A landscape with many valleys, sampled at points; each row gives a point and its height.
From any point a ball rolls to the lowest of the 2 points nearest to it. It stops when none of these is lower. Distance is the straight distance between rows; heights are no part of it.
Vakot: | 104 | 113 |  80 | 137 | 109 | 118 | 110 |  98 |  93 |  89 |  88 |  79 | 106 | 123 |  88 |  98 | 148 |  89 | 120 |  97 |  (h 15.7)
Sas: |  98 |  82 |  84 | 102 |  78 | 117 |  77 | 101 |  94 |  83 | 122 |  75 | 100 | 107 | 105 | 125 | 101 | 104 |  85 | 138 |  (h 24.0)
gove: |  70 | 103 | 119 | 100 | 112 | 108 |  98 |  72 |  93 | 118 | 129 | 123 | 112 |  92 | 103 | 114 |  67 | 101 | 115 |  90 |  (h 39.3)
popaz: | 100 |  94 | 100 |  87 | 131 |  69 |  85 | 112 |  85 | 108 |  99 |  94 |  82 | 116 | 100 | 104 | 114 |  89 | 101 |  92 |  (h 24.9)
neb: |  90 |  97 |  88 | 116 |  64 | 109 |  85 |  90 | 104 | 104 |  66 | 105 | 102 | 109 |  96 |  96 | 116 | 126 | 136 | 104 |  (h 56.8)
gufe: | 109 | 104 |  91 | 101 |  80 |  97 |  91 |  94 |  79 |  97 | 114 | 109 | 119 |  58 |  94 | 105 |  67 |  90 |  67 | 121 |  (h 66.3)
Duva: | 107 |  80 |  97 | 127 |  88 |  69 | 108 |  90 | 103 | 125 |  65 | 100 | 101 | 116 |  88 | 110 | 113 | 102 | 125 |  67 |  (h 47.6)
gero: | 100 | 111 |  81 | 103 | 111 |  98 |  88 | 102 |  72 | 101 |  68 |  87 |  81 | 118 |  83 |  98 | 100 | 126 |  90 | 117 |  (h 10.6)
vekep: | 112 | 117 |  92 |  86 | 133 |  80 | 113 | 109 |  72 |  98 |  98 | 103 |  90 |  92 |  79 |  98 |  59 |  94 |  69 | 101 |  (h 31.2)
Gab: |  90 | 103 | 104 |  79 | 100 | 122 |  97 | 109 | 116 |  88 | 144 | 124 |  89 |  72 | 116 |  99 |  77 |  94 |  99 | 121 |  (h 37.8)
vam: | 108 |  84 | 115 |  65 |  86 |  76 | 106 | 116 | 132 |  98 |  95 |  87 |  90 | 106 | 109 | 101 |  67 | 109 |  76 |  89 |  (h 45.3)
Zudit: | 108 |  99 |  79 |  92 | 129 |  93 |  87 | 104 |  66 |  96 | 123 |  74 |  98 | 118 |  98 | 117 | 110 |  81 |  90 | 107 |  (h 33.5)
risu: | 110 | 116 | 101 | 114 |  92 |  83 | 108 | 101 |  88 | 119 |  48 | 103 | 113 |  87 |  95 |  75 | 107 | 120 |  95 |  98 |  (h 25.6)
dusar: | 111 | 109 |  90 | 116 | 109 |  78 |  94 | 105 |  79 |  99 |  48 | 103 |  80 | 102 |  77 |  80 | 124 | 120 |  95 |  97 |  (h 18.2)
Bomiz: |  99 | 111 | 111 |  72 | 101 | 122 | 118 |  85 | 112 | 104 |  93 |  62 | 106 | 133 |  93 | 106 |  74 | 102 |  68 | 101 |  (h 34.6)
lof: | 103 | 119 | 107 | 120 | 115 | 115 | 115 |  84 |  92 | 115 | 116 |  94 | 137 |  95 |  97 |  92 | 113 |  74 |  97 |  87 |  (h 8.0)
lus: | 113 |  83 |  88 | 142 |  83 |  91 | 114 | 102 | 117 |  89 |  66 | 101 |  86 | 115 |  86 |  98 | 119 | 115 | 135 |  78 |  (h 43.9)
Zil: |  93 |  94 | 100 |  92 |  94 | 118 |  93 |  76 |  91 | 106 | 107 |  68 | 116 | 126 | 100 | 120 |  91 | 104 |  81 | 115 |  (h 30.2)
Nanu: |  85 | 102 |  93 | 121 |  96 | 127 | 111 |  80 | 116 |  96 |  92 |  97 |  99 | 129 |  93 | 103 | 120 |  97 | 133 |  93 |  (h 5.2)
gofor: |  82 |  95 |  94 | 113 | 105 | 139 | 118 |  82 | 104 |  85 | 131 | 120 |  83 |  90 |  79 | 131 |  60 | 106 |  94 | 126 |  (h 30.0)
gegok: |  87 |  96 |  94 | 120 | 123 |  76 |  85 |  97 |  98 | 113 |  70 |  98 |  64 | 121 |  68 | 106 | 130 |  99 | 128 |  80 |  (h 25.1)
gumu: | 101 | 125 |  81 |  77 | 126 |  95 |  82 | 102 |  57 | 102 | 110 | 109 | 100 |  83 |  92 |  88 | 105 |  95 |  96 | 118 |  (h 44.2)
kemo: | 102 | 102 |  60 |  90 | 126 | 108 |  94 |  97 |  73 |  83 | 132 | 106 |  90 |  93 |  92 | 105 |  98 |  76 | 103 | 122 |  (h 45.9)
nim: | 103 |  87 | 104 |  72 | 121 |  71 |  84 | 107 |  80 | 115 | 114 |  76 | 100 |  97 | 100 | 118 |  59 | 106 |  66 | 102 |  (h 14.2)
vov: | 100 | 102 |  81 | 140 | 132 |  76 | 100 |  98 |  78 |  96 |  84 |  96 |  88 | 117 |  71 | 112 | 124 |  78 | 113 |  76 |  (h 33.2)
manos: |  75 |  93 | 101 |  91 | 142 |  72 |  91 |  93 |  92 | 121 |  75 |  89 |  54 | 126 |  68 | 104 | 114 | 124 | 124 | 104 |  (h 19.7)
Tir: | 104 |  94 | 119 | 109 | 106 | 109 | 125 |  82 | 113 |  97 | 133 |  89 | 138 |  90 |  94 | 112 |  78 |  67 |  62 |  77 |  (h 26.9)
Lig: | 115 |  93 |  94 | 111 | 107 |  82 | 121 | 104 |  93 |  84 |  97 |  88 |  89 | 105 |  76 | 116 |  47 |  97 |  69 |  90 |  (h 38.1)
bazat: |  94 |  75 | 109 |  65 |  93 |  85 |  90 |  91 | 108 | 151 |  87 |  97 |  99 | 128 | 107 | 117 | 103 | 123 | 121 |  91 |  (h 13.2)
Dubeb: |  95 | 106 | 117 |  76 |  84 | 103 |  91 |  90 | 102 | 119 |  99 | 102 | 122 |  99 | 123 |  87 | 113 |  97 | 100 |  97 |  (h 47.5)
leba: |  80 |  98 | 117 |  95 |  64 | 118 |  94 |  87 | 116 | 107 | 106 | 120 | 112 |  86 | 118 |  93 |  93 | 113 | 117 | 116 |  (h 50.9)
bapo: | 104 | 107 |  97 |  59 | 130 |  95 | 110 | 111 |  84 |  94 | 131 |  90 |  86 |  93 |  93 | 109 |  54 |  94 |  63 | 113 |  (h 22.1)
Tis: |  84 | 100 |  86 | 115 |  81 | 117 |  83 |  85 |  78 | 105 |  80 | 101 | 106 |  93 |  92 | 106 |  87 | 133 | 116 | 118 |  (h 59.1)
Keka: |  78 |  88 | 113 | 101 |  84 | 139 |  97 |  90 | 125 |  89 | 151 | 124 |  94 |  85 | 110 | 120 |  94 |  80 | 100 | 123 |  (h 31.6)
Rima: | 112 | 104 |  88 | 110 |  97 |  80 |  81 | 114 |  93 | 104 |  61 |  91 |  88 | 103 |  97 |  78 | 160 | 105 | 115 |  91 |  (h 27.9)
ganu: | 124 |  81 |  80 | 123 |  80 |  77 |  77 | 126 |  85 |  84 |  86 |  94 |  92 |  91 | 107 |  96 | 133 | 110 | 115 | 101 |  (h 36.1)
Babof: | 108 |  91 | 105 | 106 |  90 | 111 | 122 | 102 | 138 |  87 |  96 |  92 |  94 | 134 | 113 | 103 | 107 |  95 | 115 |  88 |  (h 11.0)
Zis: |  92 | 131 | 108 |  99 | 111 | 130 | 116 |  95 | 108 | 103 | 112 | 103 | 120 | 102 | 117 |  78 | 139 |  72 | 105 |  89 |  (h 20.0)
koga: | 110 | 108 |  85 | 116 |  78 | 103 |  94 |  95 |  75 |  97 |  84 |  90 | 117 |  89 |  92 | 105 |  84 | 110 |  83 | 117 |  (h 61.9)
sivo: |  85 |  82 | 113 |  70 | 108 |  80 |  90 |  92 |  89 | 137 | 103 |  87 | 105 | 104 | 109 | 119 |  76 | 127 |  96 |  99 |  (h 10.7)
Zodut: |  81 | 119 | 117 |  59 | 103 | 115 |  95 | 104 | 104 | 107 | 113 | 107 | 103 |  94 | 119 |  95 |  81 | 102 |  94 | 111 |  (h 43.3)
kofuz: | 122 | 120 |  74 | 134 | 126 | 109 | 119 | 111 |  86 |  92 | 108 |  94 | 112 |  96 |  84 |  86 | 137 |  75 | 102 |  93 |  (h 30.1)
Sif: | 121 |  87 | 123 |  76 |  84 |  58 |  96 | 136 | 120 |  99 |  89 | 105 |  95 |  80 | 120 |  82 |  88 | 101 |  79 |  83 |  (h 48.5)
Reme: | 108 |  98 | 116 |  68 |  73 |  74 |  77 | 120 | 104 | 115 |  66 | 116 |  95 |  87 | 123 |  69 | 116 | 117 |  95 | 107 |  (h 55.3)
bivuk: | 102 | 122 | 109 | 105 |  81 | 103 |  96 | 108 |  98 | 101 |  78 | 120 | 120 |  61 | 111 |  64 | 107 | 116 |  97 | 104 |  (h 33.0)
vipaz: | 108 |  88 | 135 | 101 |  81 | 106 | 123 | 111 | 147 |  94 | 129 |  97 | 125 |  72 | 111 |  89 |  97 |  72 |  71 |  83 |  (h 55.2)
Lobi: | 114 | 112 |  84 | 120 | 130 |  95 | 122 | 104 |  84 |  84 |  77 |  91 |  89 | 123 |  75 |  99 |  99 |  95 |  88 |  86 |  (h 41.6)
goni: | 108 | 100 |  75 |  89 | 106 | 103 |  70 | 122 |  94 |  78 | 126 |  95 |  84 |  97 | 119 |  99 | 115 | 111 | 111 | 121 |  (h 23.6)
Fude: |  83 | 133 |  96 |  85 | 117 | 118 |  90 |  91 |  72 | 101 | 114 | 108 | 106 |  94 | 102 |  93 | 129 |  81 | 108 | 106 |  (h 32.8)
zag: | 105 | 108 |  79 | 126 | 112 | 107 |  90 |  99 |  79 |  89 | 115 | 117 | 104 |  80 |  90 |  99 | 135 |  80 | 126 |  89 |  (h 43.8)
Vezag: | 112 |  83 | 108 | 107 |  89 |  67 | 101 | 107 | 103 | 114 |  79 | 106 | 100 |  98 | 115 |  92 | 110 | 103 | 108 |  77 |  (h 50.8)
fopan: |  96 |  75 | 105 |  99 |  87 | 106 | 102 | 104 | 122 |  94 | 105 |  90 |  89 | 118 | 109 | 114 |  80 | 115 | 114 | 105 |  (h 15.8)
Sozi: | 117 |  92 | 113 |  90 |  97 |  73 | 130 | 107 | 115 |  95 |  81 |  75 | 101 | 105 |  86 | 101 |  64 | 103 |  55 |  79 |  (h 42.3)
Lifes: |  85 |  96 |  98 |  96 |  62 | 130 |  75 |  95 | 113 | 101 |  90 | 102 | 106 | 104 | 120 |  94 | 125 | 114 | 123 | 125 |  (h 53.8)
nezaf: | 116 |  98 |  98 |  71 |  99 |  85 |  87 | 136 | 114 |  76 | 101 |  93 |  76 | 104 | 122 |  88 | 111 | 105 |  96 | 106 |  (h 31.3)
Nivob: | 110 | 113 | 104 | 122 | 111 | 104 | 137 |  88 |  95 | 103 |  71 | 104 | 107 | 104 |  81 |  93 |  83 | 106 |  85 |  82 |  (h 47.3)
Bodos: | 117 | 103 | 110 | 100 |  86 | 120 | 115 | 119 | 140 |  73 | 142 | 100 | 118 |  82 | 120 |  87 | 119 |  67 |  78 | 107 |  (h 47.2)
Tud: |  92 |  86 | 106 |  62 | 117 |  78 |  88 |  93 | 106 | 136 |  71 |  85 |  73 | 139 |  92 |  97 | 117 | 132 | 113 | 110 |  (h 16.1)
miz: | 105 |  95 | 108 | 116 | 112 |  94 |  98 |  80 |  80 | 109 | 128 |  96 | 139 |  93 | 101 | 116 |  89 |  65 |  85 |  77 |  (h 18.1)
fipu: |  89 | 128 | 100 | 100 | 101 | 137 | 129 |  88 | 110 |  78 | 102 | 111 |  85 | 100 |  84 |  98 |  64 | 104 |  88 | 117 |  (h 20.9)
mos: | 120 |  95 | 112 |  99 | 100 |  79 | 105 | 111 | 114 | 137 |  80 |  98 | 128 |  96 | 115 |  75 | 144 |  94 | 103 |  74 |  (h 55.1)
sug: |  99 |  94 | 121 |  74 |  87 |  66 |  77 | 117 | 101 | 112 |  97 | 126 |  99 |  72 | 125 |  86 |  88 | 110 | 101 |  95 |  (h 51.8)
pime: | 114 |  80 |  72 | 137 |  85 |  99 |  88 | 111 | 102 |  71 |  87 |  97 |  81 | 108 |  98 | 112 | 106 | 119 | 122 | 104 |  (h 40.2)
rebu: |  87 |  90 | 107 | 120 |  78 | 136 |  86 |  88 | 119 |  83 | 133 | 106 | 113 | 104 | 118 | 116 | 123 |  82 | 115 | 124 |  (h 24.4)
Rud: |  99 |  89 |  95 |  91 | 122 |  86 |  98 | 111 |  96 |  92 | 109 |  89 |  73 | 119 | 102 | 115 |  81 | 119 | 104 | 104 |  (h 19.2)
bepet: | 107 |  98 | 122 | 108 |  87 | 102 | 146 |  89 | 128 | 123 |  77 | 106 | 123 |  94 |  95 |  86 |  88 | 103 |  97 |  74 |  (h 51.7)
lazo: | 102 | 101 | 136 |  94 |  90 |  96 | 124 | 108 | 126 | 105 | 104 | 115 | 117 |  75 | 110 |  89 |  75 |  91 |  88 |  75 |  (h 55.5)
kiso: | 107 |  90 | 105 |  86 |  83 |  99 |  97 | 123 | 137 |  78 | 126 |  96 |  95 | 102 | 132 |  99 | 109 |  84 |  97 | 105 |  (h 38.0)
kob: |  92 | 114 | 112 | 104 |  97 |  97 | 106 |  96 |  92 |  97 |  87 | 133 |  98 |  73 |  99 |  91 |  80 | 108 | 107 |  94 |  (h 39.4)
Zotin: |  94 | 122 |  97 | 101 |  98 | 134 | 113 |  85 | 107 |  90 |  86 |  99 |  96 | 126 |  93 |  92 | 101 | 113 | 102 | 109 |  (h 12.3)
Tura: |  91 | 102 | 103 | 117 |  90 | 110 |  92 |  92 | 105 |  96 | 130 | 120 | 118 |  79 | 113 |  97 | 135 |  73 | 125 |  97 |  (h 34.0)
pom: |  68 | 113 | 105 | 100 | 111 | 119 | 100 |  89 |  91 | 110 | 105 | 128 |  88 |  92 |  90 | 102 |  84 | 108 | 138 |  95 |  (h 42.2)
buke: |  90 |  91 | 109 | 111 | 100 | 114 | 106 |  81 |  99 |  92 | 132 | 113 | 109 |  87 |  92 | 127 |  58 |  92 |  91 |  98 |  (h 35.7)
puf: | 100 |  83 |  79 | 105 |  93 | 126 |  77 | 104 | 104 |  71 | 138 | 109 |  88 |  98 | 112 | 119 | 119 | 100 | 116 | 135 |  (h 14.5)

Where does a ball stop that starts at each point below?
Reme -> sivo
koga -> puf
bepet -> sivo
mos -> puf
kemo -> Nanu
Duva -> gero
sug -> sivo
gove -> Nanu
vipaz -> puf
gufe -> Nanu
